A landscape with many peaks, sampled at points; each row gives a point and its height.
From any point a climber steps to the highest of the 2 points nearest to it. It stops when none of these is higher. Distance is the straight distance between rows; heights are no part of it.
(832): [ 84 126  49  66 132  85 159 110 161  97 142 130 127 111 145 161 109  96
  76 104  99 149]  height 54.1
(446): [101 108 106 135 104 143  92 111 132 125 135 150 167  77 135  98 142 132
 205 121 112 113]  height 50.6
(870): [122 139 100 158  90 144 108 109 105 134 120 147 124 136 159 109 145 110
 174  97  88 126]  height 32.6
(456): [146  91 101 136 117 125 106  98 130  97 124 153  99 100 176 140 123 138
 119  85 102  99]  height 56.4
(203): [ 81 116  74  53 126 124 171 129 191 112 152 128 142 103 132 156  92 106
  65 121 136 127]  height 49.2
(948): [178 125 198 146 165 142 127 136 102 150 116 128 136 148 104 126 150 155
 140 152 149 121]  height 47.2
(504): [138 180 145 130 145 153 126 175 120 141 169 101 133 133  87 101  90 101
 144 169 194 159]  height 26.3
(427): [ 78 132  52 106 125 123 141 106 148 118 155 127 137 112 163 153 118 110
 103  79  84 157]  height 57.8
(518): [ 69 118  89 106 139 172 135 143 197 148 184 104 171 102 125 153 149 175
 117 131 135 147]  height 12.0
(799): [ 97 156 174 101 162 142 195 127 196 153 171  90 122  99 108 165 120 153
 106  98 211 144]  height 11.1
(344): [153 158  90 137  80  78  99 163  66 131  81 110  99 199 102  98 126  67
 118 152 112 177]  height 27.0
(909): [105  95 162 129 137 169 146 114 179 154 181 111 127  71 147 161 127 192
 105  95 195 126]  height 6.2
(404): [158 116 164 124 126 103  98 150  70 100  82 157 144 107  76  77 121 104
 196 163 148 134]  height 33.2
(780): [146 155  89  96 129  79 153 142 125 106 150 135  65 161 166 157 121 129
  74  94  92 123]  height 42.9
(564): [128  91 144 137 141 154 125 106 149 123 153 141 117  85 150 143 107 144
  98 117 156  83]  height 37.7
(153): [189 151 143 115 114 105 113 149  94 146 100 124 108 173 135 136 112 108
 108 140 109 139]  height 36.0
(885): [128 120 170 135 200 130 118 111 119 138 144 116 170  77 107 147 137 138
 128 152 149 145]  height 44.5
(889): [ 81  85  72 104 129 147 131 104 146 132 148 118 177  80 177 162 136 136
  97  85  95 153]  height 62.3
(636): [114 139  86 122 135  89 100 114 134 104 116 129 136  88 130 135 113  77
 124 130 105 167]  height 29.3
(176): [157 170 115 132 154  96 121 156 147 114 144 108  93 188 104 136 160 138
 116 152  99 139]  height 52.7
(38): [114 150 131 177 144 122 117 114  66 130 108 136 149 137 132 119 126  68
 137 122  95 145]  height 31.1
(79): [ 87  88 115 157 115 170 128  88 118 124 127 160 151  87 165 117 119 110
 140 103 121  80]  height 61.9
(134): [163 101 127 138  91 108  97 117 146 100  92 152 102 161 110  88 148 125
 149 147 101  96]  height 44.4
(56): [118 102 178 164 117 177 134 127  78 153 131 157 143 135 166 117 159 188
 158 122 132  62]  height 55.7
(831): [151 135 140 148  95 113 111 150  31 128  69 141 146 178  81  79 103  62
 156 161 136 144]  height 29.2
(550): [ 78  81 137 128 110 186 122 104 114 163 142 145 187  61 176 111 123 148
 145 114 140 101]  height 58.2
(826): [171 150 128 104 126 106 137 145 134 123 135 127  86 141 152 161 103 129
  91 122 119 113]  height 39.4
(785): [125 167 124 147 171 134 119 151 166 120 167 107 114 146  87 130 133 137
 130 160 136 129]  height 61.0
(204): [135 175  94 119  94  67 113 157  79 128 100 114  86 152 121 134 106  50
 107 135 108 168]  height 27.2
(8): [106 120  86 171 105 103 104  85 107 100 108 152 112 124 135 103 157  87
 179 101  74 155]  height 31.6
(390): [ 78 126 158 114 136 194 174 127 205 167 184  86 136  93 142 149 136 183
 103 106 208 139]  height 8.3
(617): [131 140 167 149 192 145 130 131 165 136 170 106 136 105  92 145 138 151
 132 152 161 139]  height 51.8
(637): [ 83  86 101 154 155 128 120  79 119 107 125 135 169  80 157 157 139 117
 105 104  98 137]  height 67.3
(458): [134 116 138 133 125 106  95 112  98 107  93 156 146  87 110  94 115  73
 179 144 116 126]  height 31.5
(821): [152 107 106 132  59  73 132  96 101 128  37 116  98 212 134  82 142 101
  95 123  89 152]  height 45.8
(823): [148 114 190 136 124 131 135 150  95 127 106 161 140 106  70  59 124 117
 198 172 174 103]  height 34.9
(607): [141 102 185 161 124 157 150 132  82 153  99 154 155 175 129 105 169 182
 156 146 117  71]  height 52.3
(110): [115  86 122 105 149 133 105 105 167 125 143 124 167  48 135 159 138 167
 134 123 123 154]  height 57.7
(352): [135 171  95 128 128  79 140 165 136 110 120 108  73 226 115 113 155 123
  89 140  85 140]  height 48.5
(813): [ 93 155 123 156 161 173 117 125 102 159 157 119 169 123 146 127 132 121
 150 124 121 136]  height 35.9
(273): [132 122 137 142  86 103 111 126  60 116  67 160 129 137 102  90 105  48
 170 147 121 123]  height 30.2
(438): [ 95 160  97 177 130 116 140 103  99 123 119 121 104 159 148 131 125  58
 116 103  88 148]  height 29.7
(574): [139 126 151 140 142 144 121 123 121 132 129 142 128 113 133 118 105 100
 124 147 135  96]  height 34.0
(253): [ 81 122  89 112 146 176 159 131 178 113 192 108 127 115 162 170 125 197
  76 107 152  99]  height 46.3
(700): [148 146 136 100 151 102 100 147 136 116 134 113 129  87  81 132  93  96
 138 165 163 164]  height 23.3
(894): [137 126 101 141 121  87  91 107 130  91 107 141  98 117 134 115 139  86
 141 117  83 152]  height 30.7
(874): [106 142 127 181 163 144 111 104  68 143 132 129 164 139 143 137 158 117
 154 120  86 134]  height 33.1
(467): [154  87 126 151  96 141 135 108 120 115  82 141 115 214 153 110 159 182
  95 124  93  90]  height 51.6
(545): [134 110 164 154 138 154 121 112  69 158 131 149 153 104 180 135 134 155
 139 107 122  96]  height 51.9
(587): [136 112  89 143 105 159 130 121 148  95 144 137  82 142 185 132 112 141
  95  89 120  70]  height 60.1
(154): [192 110 195 125 124 124 130 129  68 158  67 138 155 173 105 105 133 152
 139 160 134 122]  height 51.5
(482): [163 145 120 140  89 136 108 139  98 149 104 135 120 176 147 108 137 119
 154 122  97 130]  height 33.9
(653): [171 113 103 128  76  96 122 124 133 106  75 128  75 198 144 105 127 111
  85 118 100 109]  height 46.9
(117): [165 155 174 118 139 104 117 156 155 123 135 103 107 104  57 135 101 108
 150 149 208 167]  height 20.7
(1006): [124 114 164  86 166 132 135 128 167 153 129  97 175  48  97 144 119 140
 127 132 190 205]  height 49.0
(926): [106 152 113 108 132 170 134 145 203 148 183 105 129 101 119 139 116 153
 132 129 164 137]  height 15.5
(50): [137 175 132 134 124 139 112 170  97 141 135 109 128 154 105 108  88  75
 128 166 160 131]  height 28.9
(197): [ 73 122  75  89 154 137 139 147 183 143 161 105 192 108 118 156 151 139
 107 138 107 185]  height 9.0
(348): [119 109 118  84 135 142 160 124 181 120 161 121 123  79 144 159  85 136
  82 112 159 106]  height 42.8
(148): [120 203  79  84 110  64 139 166  98 133 139 118  85 153 134 154 104  77
 107 130 117 153]  height 25.3
(135): [ 97  85 135  97 120 173 133 118 143 173 152 122 180  57 178 146 114 155
 111 101 149 132]  height 55.9
(445): [129 159  78 106 121  56 166 145 113 118 120 119  44 207 156 130 144 118
  80  97  74 141]  height 45.7
(380): [129  96 148 146  98 130 115 132 117 117 120 168 138  95 119  87 155 152
 210 135 121  82]  height 48.4
(249): [102 121 147  99 184 123 154 129 191 132 156  94 166  74  88 176 125 157
 101 134 166 176]  height 57.1
(835): [103 210  67  82 125 117 150 162 139 140 173 114 108 152 146 147 103 109
 118 125 115 138]  height 22.4
(624): [173  86 170 138 117 100 121 115  93 111  63 172 141 128 123 116 167 174
 171 135  99  95]  height 56.6
(124): [127 108 148 161 108 145 123 123 120 112 103 164 126 146 109  84 145 128
 167 144 117  70]  height 46.4
(913): [179  83 151 128 124 108 105 111 118 102 100 164 108 102 141 132 145 161
 141 113 106 101]  height 59.5
(898): [121 155 116 112 163  93 117 137 148 105 142 115 130 103  96 152 106  82
 103 165 126 148]  height 26.4
(238): [139 116 147 116 147 142 128 123 156 145 175 112 126  81 155 187 126 202
 118  89 153 142]  height 3.9
(483): [ 76  94  93 179 126 137 135  68 123  95 120 150 134 105 149 126 128  96
 124  97  99 112]  height 64.4
(1011): [148 149 110 151  82 113 115 142  51 142  68 113 144 230  98  79 124  84
 137 155 121 167]  height 28.1
(112): [131  88 121 172  80 127 140  97  91 120  74 150 128 196 152  96 179 162
 148 101  74 101]  height 53.1
(944): [121 135  98 125 131 168 147 135 173  93 174 124  79 138 159 146 107 164
  86 108 143  79]  height 54.7
(434): [121 143 165 159 142 196 126 132 130 155 163 119 117 137 148 132 143 181
 128 131 153  91]  height 43.4
(543): [155 119 177 165 138 163 129 132 122 141 120 132 118 178 131 125 146 171
 114 147 131  85]  height 48.2
(362): [129 144 166 149 124 154 121 136  74 147 110 139 137 136 114  89  96  69
 138 163 158  99]  height 31.3
(922): [153 183 152  87 140  98 146 167 165 138 162  94 101 125  93 168 100 128
 143 132 180 167]  height 17.6
(561): [119 183 107  84 138 119 142 158 176 136 170 108 123 116 116 160  99 131
 132 130 145 148]  height 18.9
(231): [145  78 134 158 116  96 114 110 103  98  83 158 129 164 128 106 193 172
 161 121  69 101]  height 54.5
(449): [115 153  93 159  89  77 137 124  99 116  94 113  62 187 127 114 130  58
  98 116  88 154]  height 28.5
(852): [128 102 134  73 170 111 144 120 176 122 147 112 161  56 125 196 128 167
  97 108 145 174]  height 66.8
(213): [196 108 157 125 114  99 102 127 168 104  99 137  86 152  89 122 145 148
 136 150 130 124]  height 42.2
(806): [174 125 175 135 110 124 112 140 143 122 105 131  97 150  79  98 116 114
 139 171 158 107]  height 39.6
(234): [152 130 185 148 123 154 125 156 121 132 124 132 120 149  63  59 116 114
 168 183 189 110]  height 37.0
(389): [130 185 165  93 165 111 191 146 169 144 170 102 101 132 110 194 107 161
 120 106 182 141]  height 14.2
(858): [ 92 170 128 152 135 201 124 141 133 161 169 113 147 135 160 114 122 147
 140 130 136 102]  height 39.3
(300): [ 81 171 101 104 171 145 176 138 168 125 187 120 128 138 134 174 122 165
  86 127 134 116]  height 38.2
(758): [183 103 164 116 108  86 124 118  58 125  37 149 152 157 113 101 146 125
 161 140 100 123]  height 54.2
(488): [182 112 125 132 109 125 127 132 151 110 114 129  84 200 140 125 152 167
  95 128 102 104]  height 49.3
(582): [ 95  82 104 108 123 141  93 103 162 120 133 141 183  48 125 119 140 131
 170 125 117 143]  height 53.2
(828): [106 101 159  92 140 171 135 132 152 189 145 106 200  55 135 127 128 145
 127 129 171 172]  height 49.8

Where does a climber stop that starts at each point below?
(821) -> (913)
(898) -> (785)
(153) -> (785)
(362) -> (637)
(828) -> (637)
(344) -> (852)
(823) -> (852)

Call two points neighbours if one is among the 2 nearest of the other. Go from one point of each pair to the other, from neighbour to neighbour, staying as high as possible. Name the lowest point that can't be avoided.
(587), (56) -> (948)
(852), (637) -> (1006)
(587), (913) -> (456)
